Each row is a point on a tangle of strands that fork, close into loops and nearly touch. The rows are in no order.
Two points are linked if the straight distance between their rows is under 76.6. Some points are linked to none.
z237: [ -7 -15   4 -17  28 -18   2 -16  -5   9  16 -11  -4  27  -2 -19   9 -12
 -10  -7  16  -6 -17 -10  -6 -13  -1 -46  13  17   2  -7   1]
z662: [ 12   7 -37  14  22 -20  -9   7  -3  35  -4  -4  -9  -8  22   5 -19   8
   3   9 -13  -5  16  10  15   9  -6  15   5  -3  22  -7  22]
z16: [ 10 -30  23   3 -10  20   0 -19   2   4  23  -4   4 -14  -8  17 -28 -13
   0   4  16  30  -2 -14   5 -23 -13 -10  -4 -15  14   5   8]
z994: [  0  -9 -11 -29  -8   3  20  22 -30   9 -28  12  -1  -1  30  -1 -18   3
  13  -3 -13 -23  12   7 -11  -6 -14   2 -18  -2 -14 -21 -31]
z432: [ -9 -11  38  -8  12 -14  -4 -11  52 -15   5   2   1  -8 -24 -22 -10   8
  20  -8   4  12 -14 -17  10  -5  11 -13  16  15  -1  -2  -8]
z272: [ 21  34  16  17  -1   4 -25  -3  12 -10  20 -17 -14  -3  20   0   3 -16
  -2   7   5  -7  22   7   3 -17 -21   6  -4 -21  13 -18  -6]
z998: [ 19  -2 -22 -28  16   2   0   9 -17  20   9 -35  -6 -29   9  37 -33 -18
   6  12  33   5 -11 -18  11 -11 -29 -20 -21   1  13  -9  16]
z84: [  5   3  -3   8 -34   1 -11  21 -18  -5 -12 -10  -5   0 -20   9 -10   4
   1 -23 -31  -3  35  12 -18 -26  -8  40   6 -16   6 -25 -39]
z960: [  0  23 -21  15   6 -12 -32  -3   2  11  12  -3   1  11   5 -29  13   9
  -4   5 -22   2  22  14   2  -4  -2  -4   2  31  15  22   7]
z870: [ 11 -10  15  -9   7   0  -9 -20  36  -8   1  14   2  -2 -47 -20 -16   8
   1 -17   9  -5 -28  -8  16  -1 -16 -12  14  16  24  -8  -1]
z790: [ -9  -4  -4  24  16 -13   0  26  -7  27 -12 -15  -1 -19   9   3  -9  -8
  19  -2   4  -5  -6  13   4   4 -23 -37  14   0  -7 -20   6]
z261: [-10   1   0 -28 -13  19  30   1  12 -32  11  12  14  16 -18  19   1  11
 -19  -6  -6  17 -13 -24  -3  15  23   8   5 -10  -4  31  12]
z956: [-10  -8   0 -32 -12  25  12   1   7 -37  -8  11  21  16   6  11   8  -4
  11   4  14  -2 -23 -28  -8  17  11   6  11  -1 -15  33  -3]
z364: [  2  22  12  -2 -16  -6  -8   7 -25 -26  10 -36 -10  16  -2  -5  17 -11
 -17  -5 -28   8  18  17 -22  -9 -11  10 -10  11 -23 -33 -10]
z281: [  9   5   6  -4 -22  13  12  18  -2 -17  -6   9 -23  -7  -1  12  -6  -4
  -4 -29 -33  36  13   1   1  18   8   3 -12  -6  -7 -20 -10]
z615: [  9 -26  -7 -23 -13   6  -1  -4   6  -6 -13  21   9  -8  30   9 -22  -5
  31  13   6   8  13 -12  11   6 -15   9   3  -4  27  20 -23]
z308: [  2 -19  22 -17 -11 -16  -3   2  12   5 -16 -20  16  -2  -4 -20  -8  -6
  20  20  10 -13   8  -2  -5  -1 -21 -10  34 -10  10  17   3]
z362: [-11 -21  -9 -15 -10  -6  13  -7  10 -22  -1  36  18   2   8  16 -11   2
  32  19  -2  -9  12   3   4  18   8  22   1 -18  18  21 -11]
z33: [ -6  36  -7  25  -7  12  -1 -11   9 -22   7  25 -12   3 -29  20  10  -9
 -15 -10  -7   0 -26   4  -7   1  31  35   3  -9  17  12   1]
z694: [ 23  41 -16 -38  -9   6   4  31 -15  12   1  -4  13 -17  10  30  -6   9
  -9  -2   4  -3  45  -4  15   2 -17  31  -5 -19 -11 -12 -10]
z756: [ -6   0  14  38   2  14   2 -24  -5  15   0  19  -7 -27  -9   8  -7 -13
  -5  -1  28  -8 -25  13  -9 -27  17  -5  -9   1  11 -12   1]
z283: [  1  17  22  34  -5  -2 -23  -6 -11  -8   7  -5 -17  12  -7  -2   2   0
 -20  11 -42 -11  -5  29 -31 -13  -5  18   8  -5   2 -21 -21]
z52: [-11  28  25  19   1 -20  -4   5  12  -3   8  31  -1  -6   1 -20   6  -8
   9 -17 -17  12   3  18   4  19  12 -22  -1  14   0  21 -27]
z746: [-12   2 -32 -11  10  20  10  -6 -20   9  -3  30  21 -24   8  26 -28  26
  26  22  12 -23 -15   8 -10 -10   5  19 -28  -1 -14   1 -16]
z481: [ -7 -15  36  -9  13 -31 -14 -28  -2   0  14 -34  -4   0 -30 -34   4 -21
  -7  14  10   8  -7  -4 -21 -14  13 -18  28  12  12  20   4]
z231: [-20  20  -5  22  -8 -14 -13  23 -26  -1   8 -10 -14   1 -21  -1   2  10
 -27   0 -53 -14  -1  32 -29 -13  11  23  -4  12  -6 -29   3]
z42: [-20 -11  -7  -2 -21   1  10 -20   0   8 -15  17  17  14  -9 -10  -7   6
  20   7  18 -28 -11  10  -4 -23 -12  12   6  10  22  20  -1]
z395: [-11  -8 -26   2 -12  -3   1  27   5 -11 -16  -3  13   2   3   0   9  17
  12  -4 -14  20   9 -10  11  24   3  12   7   9   7  31  18]
z505: [-19 -38  -1  22  12  -9   6  -4   9  10 -12   2  18  -1 -22 -27   7   8
  -8   2  21  25  -9   9   2  -7  22 -12  13  11   3  18  18]
z50: [ -9  20  -2  38   4  12   7  -5   7   3  -1  29  -2 -20   3  22   2   2
  -4  -4  13  -8 -23   6  -7  -8  30  29 -15  -8   9  13  -3]
z614: [  0  -5  11 -16 -23  10  -1 -14  -9 -26  34  -1  -1  28 -29  -5   6  12
  -8   9 -28   3  32  23 -16  -6 -10   4   6  -8  -5  -8 -15]
z976: [ -3  -7  21 -26  -6 -21   8   1  16  -6  -6  18  20  18 -28 -27   5  25
   8  -2 -13 -17   9  11   0  29  -4  -6  21 -10  -2  -1  -1]
z371: [  7   9  -9  13  -6  -6 -13   0 -11 -15 -17   0 -15   9  -9 -12  31 -12
  -4  -6 -17  -9  33  26 -18  33   1  11  13  -7  -7 -13  -2]
z150: [-35 -29  -2   6  13   2   5   5   6 -14 -12  -3  11  20 -21 -29  21   6
   6  -3  11  11  -1   6  -8  -1  23 -10  18  20 -31  14   6]
z516: [ -5   5  -1  -3 -22  13  10  19  -2  -2 -39   8 -12 -36   7   5 -16 -15
  20  10  42   8   3  -1   2  -9  -2  21 -21   8   6 -31   4]
z244: [  0   1 -21  -2   4   3  -5  19  20  17  16  -4  17   6  13  11 -16  28
   5  13 -22  15  11 -16  19   7 -10   8   2   8   9  29  30]
z944: [ -6  -4   0   0 -34   6 -27   6  -6 -16  18  -3   3  30 -27   1  -5  11
   1  -6 -18 -10  33  19  -6 -17 -20  40  16 -31   7 -13 -16]
z345: [-24  34 -11  28 -15   3 -11  10   0  10  15  10  -5   5   2 -15   5  12
   5  -8 -29  -5   0  15  -8 -27  -5  12  -9  30   3  27 -10]
z462: [-33 -20  29 -14  22 -27  12 -16  -8  12  10 -12  10   7  -1 -31  11 -25
  -1  13  19  -2  -7  -1  -9 -13  18 -42  30   7  -5  20  -1]
z858: [ -4  15 -16  12   3 -12  -6   4   1  12  22  -1  -3  -9  14  -7  -1   8
   3  11 -16  26  30  33   8 -12  -6 -14  -7  10   7   3   7]
z549: [ -4  -7  -4  13 -38   5  -2  20  -4  -9   0   0 -20  -6 -25  22 -13   2
 -10 -21 -46  12  16   4 -23  -1  11  17  -3 -11 -12 -26 -12]
z484: [ 19 -12 -16 -14  18   3 -16  22   9  18  13  -8 -14  -7  15 -18 -12  10
   8 -13 -29  -7  37  -3   2 -11 -26 -24  -8  17  -7 -28 -14]
z233: [-21   9 -40   2   8  18  21  19 -10  13  -9  22   4 -22   7  26 -18  13
   0   6  -2   7 -15  -4  -5   0  16  31 -25  17 -15   7   3]
z857: [-27   8 -27 -15  22  10  37  13 -11  -8  28  39   0   6  15  27   7 -10
  -8 -11   1  13 -17   2  -2   0  35  -2 -20   7 -13  18 -16]
z860: [ 25  -4   5 -14   0  -2  -4 -13  -6  27  17 -18  -4  -1  -4 -14 -12   0
 -16  -1  -8  -4   4  -4  -1 -10 -25 -32  -9   4   9   8  -1]
z220: [-17  -1  46 -27   0  -9   9 -18  22  18   4   2  14 -30   8 -14  -9  -8
   9  21   2   8  -7 -13  -2 -28  22  -8  10  -5  19  42   0]
z793: [-14 -34 -20 -15  11  23  -2  -5  14   7  13   2  12   8  -7 -19   0  12
   7  15  15  -3  -7 -19  -6 -27   7  -6   0  23  -5  30   2]
z769: [  5  16   2  22  13  14   9  17   2  11   2 -14  -7 -23  27  24  -1  -8
 -10  -5   4  11 -27 -15  10  12  -6 -19 -13  -7 -16 -12  14]
z48: [ -3  -9  23  10  -6   5  17 -10 -12  13   0   7  -7 -26  13  -3 -12  -9
  19   3   6 -12  20  28  -6 -10 -17 -20  -5 -10  -1 -31 -20]
z250: [  3  -2  37 -24  -3 -27  10 -14  15  -4  -6   5  17   8 -14 -29  15  13
 -18  -1   0   9 -16  -1   7  22  23 -16  19 -14   1  -1  15]
z265: [  6 -18 -28 -27   8  18  -2 -11 -24  23  -8  11  29 -14   5  25 -33  13
  12  27  23 -13 -19   7   7   2 -15  -6 -14 -13 -13 -10   2]
z185: [ -4 -19  16  -9   8  -6 -18  -1  29  -7  14  -5   7   8 -15 -29 -11   7
  11  -5 -22   6   8  -6   4  -4 -21 -22  10  28 -10  -1  -7]
z862: [ -6  19  -1  11  22 -13   2  14 -12  -9   3  19 -32  -2   0 -26   9  -1
 -20   0  -7   2   5  11 -22  -2  32   7 -22  14 -22 -33   7]
z327: [  0 -15 -25  -7  19   1  -2  12 -16  25   2 -25  -9 -22   1   8  -7  -8
  13   2  19   4  -7 -10   7  -9 -17 -31  -4  13  -4 -13  22]
z277: [-18   4 -14  27   7  -8 -13  -3  -5 -10   0   5 -16  -1 -12 -17  19   1
  18  10 -19  -8  34  42 -16  -5  -3  11   5   5  -9 -17  -3]
z560: [ -9 -15 -22  14   7 -10 -10  11 -11  15 -23   7   4  12  10 -30  18  15
  -6 -12 -25  21   6  -3  -3  25  21  -7   5  21  -5  26  10]
z933: [-11 -14  35  31 -10   3  13 -19 -14   9  -2   2   5 -18   7  12 -12 -19
  17   3  22  -6 -21  14 -16 -15  -6 -23  12 -15   0  -4 -14]
z661: [  9   0 -23 -36   7   3  11  -8 -26  30 -13  10  24 -15  16   9  -5   4
   3  17  14 -15 -14   4   7  21 -11 -23  -1  11 -15   8   1]
z915: [ 25   6  12   5   6 -15 -25 -26  -2   1  -8   7   0   2  -9 -29  29   0
  -6  18  -7 -21  18  28 -15  31   0 -13   8  -2  -4  -5  -5]
z628: [-14  -5  22 -25   3   9  14 -12  30  -7  27   7  25 -11   5   1  -3 -12
   1  20  27   2 -19 -19   1 -16  10 -15   5   4   8  36  -2]
z121: [-14  -1   9   1   9  10   9   2  12 -13  -4  -6   6  18   7  -1   6   9
  -1  -4  -2 -19 -19 -20  -4  17   3  -6  21  -8 -20  24   3]
z92: [  9 -28  -8  -4   2  15   3 -14 -10   8 -12  31   5  -6  18  29 -33   5
  14   6   5 -26 -26 -24  -4  -3   2  30 -24 -30  13  -4 -24]
z506: [-16   0  43 -10 -24  -7  11 -14  28 -37   0  -8  13  13  -2   3  -2  -8
  28   8  24  14  -4   3  11   0  -8   1  18  -5  10  -5   0]
z280: [ 37  17  -4 -26 -20  -3 -10  -1 -16   6 -18  -2  12  16  11  19  21  -1
 -14  -5  11  -9  16  -8  29  30 -11  20   0 -28   7   5   7]
z477: [-10   0  29  -4 -34  -8   5   4  19  -5 -21   4  23  20 -28 -14  -6  28
  13 -18 -19  -5 -20  -2   2  12  -5  -2  21  15 -12  -2 -14]
z528: [  9 -21  14   2 -25   8   0   5  21  -9 -29   7   5  11 -13  -1 -10  14
  23 -24   0  -9  -5 -10  11   6 -32   0  12   7   0 -15 -34]
z586: [  1  24  11  28  25  -7   0 -13  -2  -3   2  14 -27   2   9 -12   9  -3
 -12  -6 -22 -10 -10  21 -16  -2  17   5  -3  -4   1 -25  -7]
z311: [ 15   5  -8   0  12 -20 -25  -1 -12   5   4 -43 -13  -7   4 -23  31 -24
  -7   3 -11 -22  23  -4 -11  -9 -14 -21 -20   7 -24 -15  11]
z274: [  9  13   4 -17 -21  10  -5 -16 -21 -19  20  -3 -14  17 -20  -8  14   4
 -24   3 -24  16  21  13 -11 -12   7  10 -31   9  -8 -29  -5]
z854: [ 18  -7  -3 -22 -10  16  10   6 -15   0 -28  27   4  -4  35  16 -31   0
  17   1   0 -16  -8  -8  -3   7  -9  19 -22 -19   6 -31 -26]
z300: [ 37  16   7  -8   5 -28 -32 -22  11  -9  10 -17   1  -1 -20 -28  27 -19
  -8  12   1 -17  16  22  -8   6 -14 -30   2   4  12   6 -15]
z139: [-11  -2  20  40  21  -4 -17  -5  12   2   5  17 -20 -18   2 -14  -4 -16
  15 -17  -9  18  -7   8  -6  -9   6 -30  -5  24  -5   1 -28]
z758: [  8   6 -10  23   0 -10  -5 -15  -8 -14  -3 -16  -2   8   4  -3  33  -3
 -24   0 -12  19   5   2   2  19  28   7  -2  -9  -1  31  17]
z59: [ 12  29  13   7  -6   3  19  25  -3  -1  -7   1 -29 -31  26  13  -9 -11
 -15  -9  -8  21   8 -12   3  15   6   7 -20  -6  -8 -19   4]
z15: [ -6   4 -25  -5 -17 -16   7 -10 -17  24 -19   2  -3   7  21  -2   0  -2
   7  12   8 -21   4  20   0 -32 -13  11   1   8  34  -2  -1]
z14: [ -4  11   9  -8  -7 -10  17   3  -5  -2   9  16   5  -2  21 -10   8   1
   7   4 -21   7  16  10  -2  28   5 -14   4  -3   2  31  -5]
z357: [  4   2 -12  24 -15   2  -3  33  -7   9 -26   3  -4 -11 -11 -13  -4  23
  -1 -34 -35   5   7  15   6  11  -1  12 -13  19   1 -27 -11]
z861: [-26  37 -14  21 -18  -1 -18  18 -14 -15   8  -3 -11   7 -22  -7  14  -4
  -3  -8 -29   9  -1  16 -20 -18  10  29 -11  33   1  -6  -8]
z26: [ 21  12  10   5 -27 -17  -9   2 -21  -7  -9 -42  -2   8  -6  -4  21   2
 -32  -3 -12   4   2   8  -4 -13  -8   1 -21 -10 -11 -39  12]
z954: [-21  11 -21  10  12  -7  11  18  -4 -10   9  14 -28  -1   6 -11  -2  14
   0  -4 -19  30   8   9  -8 -13  25  23 -19  19  -2 -22  11]
z442: [ 20   9  21  16   7  -5 -36 -20   8 -15   8 -10 -24  17  13  -9  -1  -9
 -21  15 -14  -2   8  18 -12 -30  -9   8   2 -13  19 -27 -24]
z848: [ 12  26  -8  -6  10  18  -6 -12   2  11  21 -18   1 -28  18  38 -28 -18
   7  25  32   1  -2 -12  11 -12 -22  -1 -14  -9   7   9  10]
z180: [-13 -26   3  -3   0 -12   4  -5  -5  -2   5  20   9  26  10   8 -13  12
  28  19  10 -17  18   2  13  -4 -12  21   8 -43  22   5  -3]
z329: [-28 -20  23   0  18  -4  24  11  32 -17  11  13   8   7 -12  -5  -8  15
  11   3  -6  -3 -18 -23  -1  12  17   6  17 -19 -20  17  -6]
z391: [  3 -24  -9 -21  35  13  18  -7  10 -10  -1  28  25   6  10  19  11   5
 -17   4  40  -4 -30 -12  12  15  27   3  -1  -3  -2   1  11]
z141: [ 12  -3 -24  -6   1  -2   1  22   8  -5 -15  20  -7  -1 -16  10  -1  17
  14 -14 -10 -20  20   9  16  26  -9  28  -2 -16   2 -28 -15]
z778: [ 22   3   4  -2   5 -23 -23 -23  -5  -5  -7 -31 -16   1   3 -24  41 -35
   7  -5   8  -6  19   3   1   8  -5 -25  -7  19  -7   7  -6]
z973: [ -1  -7 -16 -17  -7   0  17  28 -33  18 -14 -13   8  10  10  11  -2  23
 -10 -14 -14 -10  -8  -3   1  -1 -11  -5 -12   6 -15 -26  25]
z75: [-30   5  24  38  12   3  12   8  28 -11 -11  14  13  -1 -16  -6   2  11
  19 -10  14 -11 -34  -2  -2  -2  12  -5  14  15 -17  26 -34]
z282: [-11  -9  43  -4   8  -3 -14 -18  30  -1   4 -24  12 -22 -11 -29   9 -17
 -10  12  12  10  -8  -9  -5 -24  31 -13  17   5  -6  35   6]
z182: [-15 -20  31  55  14 -11  -6  -5  28  -5  -4  -5  -2   1  -6  -9  -6   0
  26 -18   3  15 -22  13  -6  -3  12  -8  10  24 -15   4 -34]
z523: [  0   8 -31  -8  15   8   8  17 -12  16 -18  24  13 -30  40  17 -11  -2
  -2  13  13  20 -32 -10   2  13  27  11 -26  16 -14  16   4]
z572: [  9  12  10   3 -13  -1   4  -5 -17  -9 -10 -11 -11  22 -11   6  15  15
 -32 -21 -14  11 -19   8  -2  12   4   2  -4 -20  -1 -34  17]
z898: [ 13  -3  -4  -9  13 -10   0 -20 -13   1  14 -11 -21   6  39   8   1 -16
  -2  23  15  -2  29  -7   6 -18  -8  10 -16 -21  19  -9  17]
z255: [ -5 -11   6  17   3  -4 -15 -18  -7  -5 -21 -24 -16  -1   9 -20  15 -29
  20  -3  16 -11   9   2 -11   0  -9 -21  21  16 -11   2 -11]
z126: [-14 -10  13   2 -20 -11   3   3  -7  -8 -12  17  15  23   6  27 -12  -7
  27   3  25 -11 -15  13  10   4 -14  20  12 -38  23 -14 -17]
z578: [ 14 -12  -6 -16  -1 -16  -9  -5  -4  12  -3 -21  18  -3   4 -18  11  -6
  13  18   8 -14  37   0   3  11 -22 -24  13   1   1  35  11]
z826: [ 18  -4 -31 -31  19 -23   0  -1  -6  35 -14   0  13 -12  -7  -4 -10  -8
   7   9  14 -18 -10   1  12  21 -21 -27  18  18  21  12   2]
z98: [ 13  -9  20  -3  -4  22   6  -8  11 -20   7   9  -6   6  10  11  -5   0
   3 -18   2  24   0  -9  14  19  -6  -6  -8 -12   2 -16  -6]
z989: [ -4  24 -25  -6   0   7   8   6 -15   7  25  16   3  -5 -15  38 -21   8
 -11   1 -16  -1  11   9   8  24   3  29   5 -28 -11   7   8]
z745: [ 19   8 -17   6   3  -1 -17  32  -2 -18  -8 -12 -24  17   9   6  -2  11
 -19 -11 -26   3  11 -17  -2   4   2  42  -3 -12  -4 -33  15]
z90: [ 37  36   4 -12   5   3 -27   3   5 -13  22 -15  -5  12   4  10   7   5
 -29  10 -21 -10  29   1  -5  -5 -15  18 -13 -26 -11 -15 -12]
z152: [ -4  -4  13   4   3  -9  -1  -9  -6   6  -1 -13   2  20  12 -17  22  -5
 -17  -9  -2  14 -12 -14   4   2   8 -41  -4  16 -20   3   2]
z553: [ 22  -2 -12 -16  -7  -2 -10  15   4  -5  21 -12   9  24  12  -1  -5  21
 -15  -1 -31  22  24  -3  18   4 -21  -3  -1   6  12   1  19]
z337: [-17   8  -8  -9   5  16  26   0   2 -12  21  27 -17  -1   6  12   0   6
  -2 -17  -8  14  -1   0   1  -9  23  -5 -27  14  -8 -13  -6]
z360: [ 22 -16   4   8  14 -22  -3 -10  10  12 -22  13  -3  -2   9  -1  -4  -6
  -2  -9   6 -16 -30 -18   9  20   3  -2  22  -9  34  14   3]
z81: [  5 -17 -12  28   7  -4  -5 -17   1   2  -5 -18   4 -11  -4  -8  34  -9
 -13   9  19  30   3  12   8   0  26  -9  -2   2   3   6  26]
z950: [ 11  18 -17 -13 -20   9   7   0 -25   4  15   1  -8  -2 -20  40   1  -6
 -34 -10 -18  14   5 -16  -1  25  20  18  -7 -27 -16   4  14]
z398: [ -5  28  17   7 -33  12   1  26  14 -27  -5 -13   3  10 -10   8   8  -3
  12 -21 -13  23  -8 -11   5  20 -15   5  24   8  -8  17  -9]
z595: [ -3 -11 -13 -19  -3   0   9  26 -28  33 -23   2  -2 -11   8 -15  -7   7
   2 -17  -2 -25   0   4  -3  -9 -16 -15 -17  21 -18 -41 -10]
z12: [-30  20   2  30   7  11  19  -7  12  -6  -5  36   3 -13  -8   8  19  -5
  13 -15  15 -17 -29  16  -9   2  24   2  -1  11  -4   7 -24]
z917: [-14 -11 -23   9  -8   0  20  23 -26  10 -10  -7   1  20  -1  20  -6  26
 -15 -19 -29  -5 -32 -12  -7  -3  10  15   4   6  -4   0  11]
z120: [ 18   6  15   4  12  -8 -19  -8   7   8  20 -12   0  24  -2 -17  -2   7
 -22  -2 -26 -30  -6  -3 -12   3 -17 -17  12  -7  -2  -9  -1]
z726: [-21 -21  -4 -11   7 -11  13  -7  12  20  16  17  10  19 -10 -19 -16  30
  14  10  -2 -22 -16  -6  -6 -28 -12  -7   1  15   6  17 -14]
z711: [ -5   8 -12   1  -1   2  -1  -3 -13   2 -11  -1  -4  -3  37   1  14 -15
  11  11   4   7  14  -4   6  12   2  -7 -12  14  -1  29   3]
z298: [-31 -14  -6 -11 -10  -5  31  21  32 -26  18  15  10   5 -30  19  -9   8
   2   4 -17   9 -16 -31   1   5  35  16  11 -10  -6  34 -22]
z945: [ -2 -21  -1  -1  -4  -5   6 -29 -22   9   4   0 -14  21  13  -5   3   1
   0  17  -4  -9  21  19 -12 -25   6  11   5  -8  20 -10  11]
z373: [ 13   9  25  19 -15  14 -20  10  30 -21  10 -18   8   5 -17 -11  -1  13
   4  -8 -26   9   1  -3   7   5 -24  -8  10   6  -6   2  -3]
z754: [ -5  -4  -3  -6  -5  10  14  -3 -14  -9  -6  -6  -8 -23  11  19   5 -19
  -3  12  45  11   0 -13  -1 -21   2  10 -29  -6  -8 -30  22]
z644: [ -9 -12  24 -32  21  -6   8  -7  28  -3   8   6  33 -18  -9   3  -2 -27
 -10   5  52 -14 -38 -24  -5   2  16 -11  15   8  25  22   8]
z803: [ 12   7  -3 -15 -12   0  -7   2   1  -8 -19 -14  20  39  17  12   5   1
   2   7  22 -22  -6 -16  11  17 -21  16  18 -17  12  14   8]
z93: [-12  15  -2  24 -14   3   8  27   8   3  -8 -10   8  -9  -1  13  -2   3
  20  -9   1  11   4  24  12   5 -22 -13   1   0  -6 -21   6]
z666: [-10  16  26   0  -5   1   7  -9  26 -14  -3   4  16  14 -28 -21  21   5
 -18  -3  13  17 -30  -4   8   5  22 -10  10  16  -3   8  12]
z304: [ 16  16 -30  24  20 -16 -19  -1  10   3  -8 -22 -17  -7   3   9   3 -22
   9  14  26 -18  -6  -4  10   3 -16   0  12  -5  27   8  25]
z890: [-37   3  -8  21  -1   0   9   3 -10  -7   0   8   1   5   1 -10  26  -4
  15   1   8   6  10  28 -12   1  12  -5  12  11 -17   8   4]
z749: [ -8  26  -2   3 -22   3   6 -12  10 -18  -2  24  -1  20 -21  -2  18  12
 -17 -20  -8  -1 -29  -3   6   2  18  10   9  12  17  23  -3]
z361: [ 21  -3  16   7  13  14  -7 -12  31  -8  26  22   3   3  -3   9 -28  11
  -3  -4  -4   4  -5 -23  17  13  -4   1   3 -24  17   9   5]
z969: [ 12  20  -8 -32 -17  12  13  17 -15  14  19   9  14   1  -2  32 -17   5
  -2  -4 -13 -12  23   9   5  22 -20  12   2 -30 -11 -12 -13]
z843: [  5 -18  -1 -18  13  -6   3 -12   0  22  20 -17   5  -6   5  -2  -6  -4
  -5  27   9   0  10 -14   0   2  -9 -27   4  -9  -6  32  18]
z772: [ -5 -39   2 -12   5   7  -4 -18   2 -12  -5  22  14 -28  34   4 -11 -32
  32  12  22   8  -6  -6 -12  -1   4 -15  -6   5  19  18 -16]
z716: [  5  -3   9  21  27  26  12  -7  19   4  27  26   9 -10  -8  23 -12  19
  -9  10   3  -7 -14  -4  -2  19  13   5  -1 -28 -12  24  -3]
z968: [  6   2   1  14   2   6  12  22  -9  -2 -23  -6 -19  16   2  19  -3  11
 -18 -24 -26  -6 -22 -12   3  17   5  21   3 -24  -6 -18  12]
z424: [ 14  12 -15   4  -4  -4 -14   4   4   6  -5 -37  10   9  -4  16  -7  -5
   8   2  27 -14  -3  -9  17 -11 -37   0  20 -16  15  -1  17]
z232: [  1 -12  19 -27 -13  -9  -3 -26  12 -27   7 -22   5   1  -9  -6  22 -21
  20  11  38   7  10   6  16   0 -17 -27   7   3  11 -10   8]
z455: [ 21  15 -18   1  -4   4 -21 -11  -9   3   0 -34  -1  -4  -7  -4  31  -7
   0  12   6 -24  36   6  -5  -8  -6  11 -19  -2 -19   1  19]
z530: [-17  39   4  13 -18   5   7  23  11 -32  -8  -1 -11   4 -15  13   6  -1
  17 -24   6  10 -16  23  18   4 -16  11   6  12   5 -16  -3]
z239: [  9  42 -14 -20 -24  -1  14  12 -28  15  -7  -6  10 -25  17  19   4  -6
  -5   9   6  13  32  15  11   6  -4  18 -22  -2  -2   8   7]
z788: [ -8  -8  -2  29  27  17  15  17  15   6  14   4  10 -13   0  25 -22   8
   0   3  10  13 -33  -2   6   7   2 -18   1 -22 -19   1  10]
z660: [ 12 -19 -12   1  30   1   4 -22   8   9  -7  13   2   3 -10   3  -2   3
 -22  -8  21  -4 -34  -3   6   1  11  -9   4   9  14  -2  15]
z47: [  7   6 -18  -8  -8 -11  22  22 -21   9 -24   8 -16  -8  -8  -9  -1  13
  -9  16  22 -14  32   9  -1  -4   2  33  -2  -2 -12 -40  23]
z144: [  7   6   7   6   1 -23 -12 -13 -19  -3   1 -23  -7  21  13 -22  37  -2
 -30  -2 -35  20  -4   4 -11  10  12 -16 -10   4 -13   6  10]
z779: [  9 -19  34  13  -5  33 -12 -38   4 -21  22 -17 -15  -4  -7   8  -7 -16
  -5  -6  22  14   0 -12  -5 -32  -2  -9 -12   3  10  -3  -6]
z997: [  8 -17   4   6   0  28 -14 -17   7 -19  -5  -9 -24  -7 -15  -3  -6  -5
   7 -12  29  11   2 -21  13 -31 -12  15 -11   5   5 -34   5]
z203: [ 26  26  -1  -9 -24  10  -4   8 -23  10   0 -16  12  13  -4  21   0  14
 -27 -13 -25  -4  10 -24   6  25  -6  19  -7 -26  -4  19   4]
z31: [-18  -3 -11 -16  29   5  21   9   7   3  18  16  11  13  19   2  12  -2
 -19   2  23   9 -25  -9  14   5  29 -24 -11  12 -10  13   1]
z579: [-15  -6 -25  26  21  13   1   9 -13  20   3   7  -5   6  14 -14   8  13
 -22 -13 -24  -2   7 -14 -15  -7  28  11  -7  21 -15  33   0]
z831: [  9  11 -29  11  15   0 -17  -8   4   6   2   6  -9   3  11  14   4   1
   5  10  14 -10  15   1  20  17   0  27   7 -13  14  16  25]
z777: [  2 -20  10   6  11   6  -6 -21  -9  -6   2 -10 -11 -15  31   0  13 -41
  10   4  22  -3   4 -12  -5  -4  10 -20   2   7  10  18  -3]
z488: [ 10   1  -9  -5   9  -2  -5   6   9  10  12   6  -9   8  -3  -1 -14  22
  -2  -4 -17 -20  15  18   4  -1 -20  -3  -4  -9  -4 -29  -3]
z229: [ -5 -42  24  12  18  10  17   0  15  12  17  10  21 -21   5  24 -36   0
   7   7  21  21 -28 -13   2 -14   4 -17   0 -23   4  10  -1]
z495: [  1 -17  -3  -4  -3  18  -3 -13 -11  -3 -27 -15 -16  -6 -11  -3  16  -6
  -5  -9  44  10 -17 -17   7 -16  10   4  -8  11 -10 -27  24]
z251: [ 25 -16 -28  -6  13  -3 -16  26  -5  26  -8 -32 -15 -18  -3 -13  -5  -2
  -5  -7  -6  -8  25  -4   6  -8 -20  -9  -8  20   2 -34  18]
z64: [-13   1 -13   4 -27  12  22  28 -24  -3 -31   8 -20 -20  -8   7 -12   4
   9  -2   9   8  15  -2  -9  -1   8  32 -15   1 -14 -32   9]
z813: [-21  -8 -19  -5  23  20 -13   3  -3  19   7   6  -5   9  17 -20   8  -6
  -9  -9  -2  10   3 -26  -4 -28  19 -10 -19  35 -15  34  -7]
z674: [-10 -10  49 -13 -25   0  -6  -8  28 -14 -19 -26   6   6 -22 -20   1   2
  26  10   9   6   6  -4   9  -4  -3   6  31  -8 -10   5   9]
z219: [ 27   4  -8 -13   7   6  -8 -12 -15   3  18  -1 -20  10  14   9   1  -3
 -13  13  -3  -5  44  -3   0   9   2  28 -11 -36  -6 -16   4]
z812: [ 21 -14 -29   2  18 -20  -3  -2 -11  23 -34 -12 -13  -3   4  -4  -5 -22
   5   0  13 -11 -11 -11   3  12 -12  -9  20  14  30  23   9]
z466: [ 15   2  21 -16  -4  -2  -5 -21  10  20  12  10   6 -10 -30 -23 -16   2
 -11  -7   3   4 -20 -12   4 -10  -4 -42  -4  23  17  14  -7]

A piece is all that can be reached along the links. How many separate loops has the piece of each point below (a circle has one, a figure eight two, a Y none), and how many tips (points with one link)?
z746 | loops 0, tips 5
z716 | loops 1, tips 3
z261 | loops 1, tips 0
z139 | loops 0, tips 5
z848 | loops 1, tips 3

A tip is a point with one link. Name the tips that can be reached along the links from each point below, in the order of the rows.
z505 | z48, z528, z126, z644, z455
z960 | z662, z858, z523, z553, z239
z614 | z92, z745, z47
z860 | z848, z141, z232
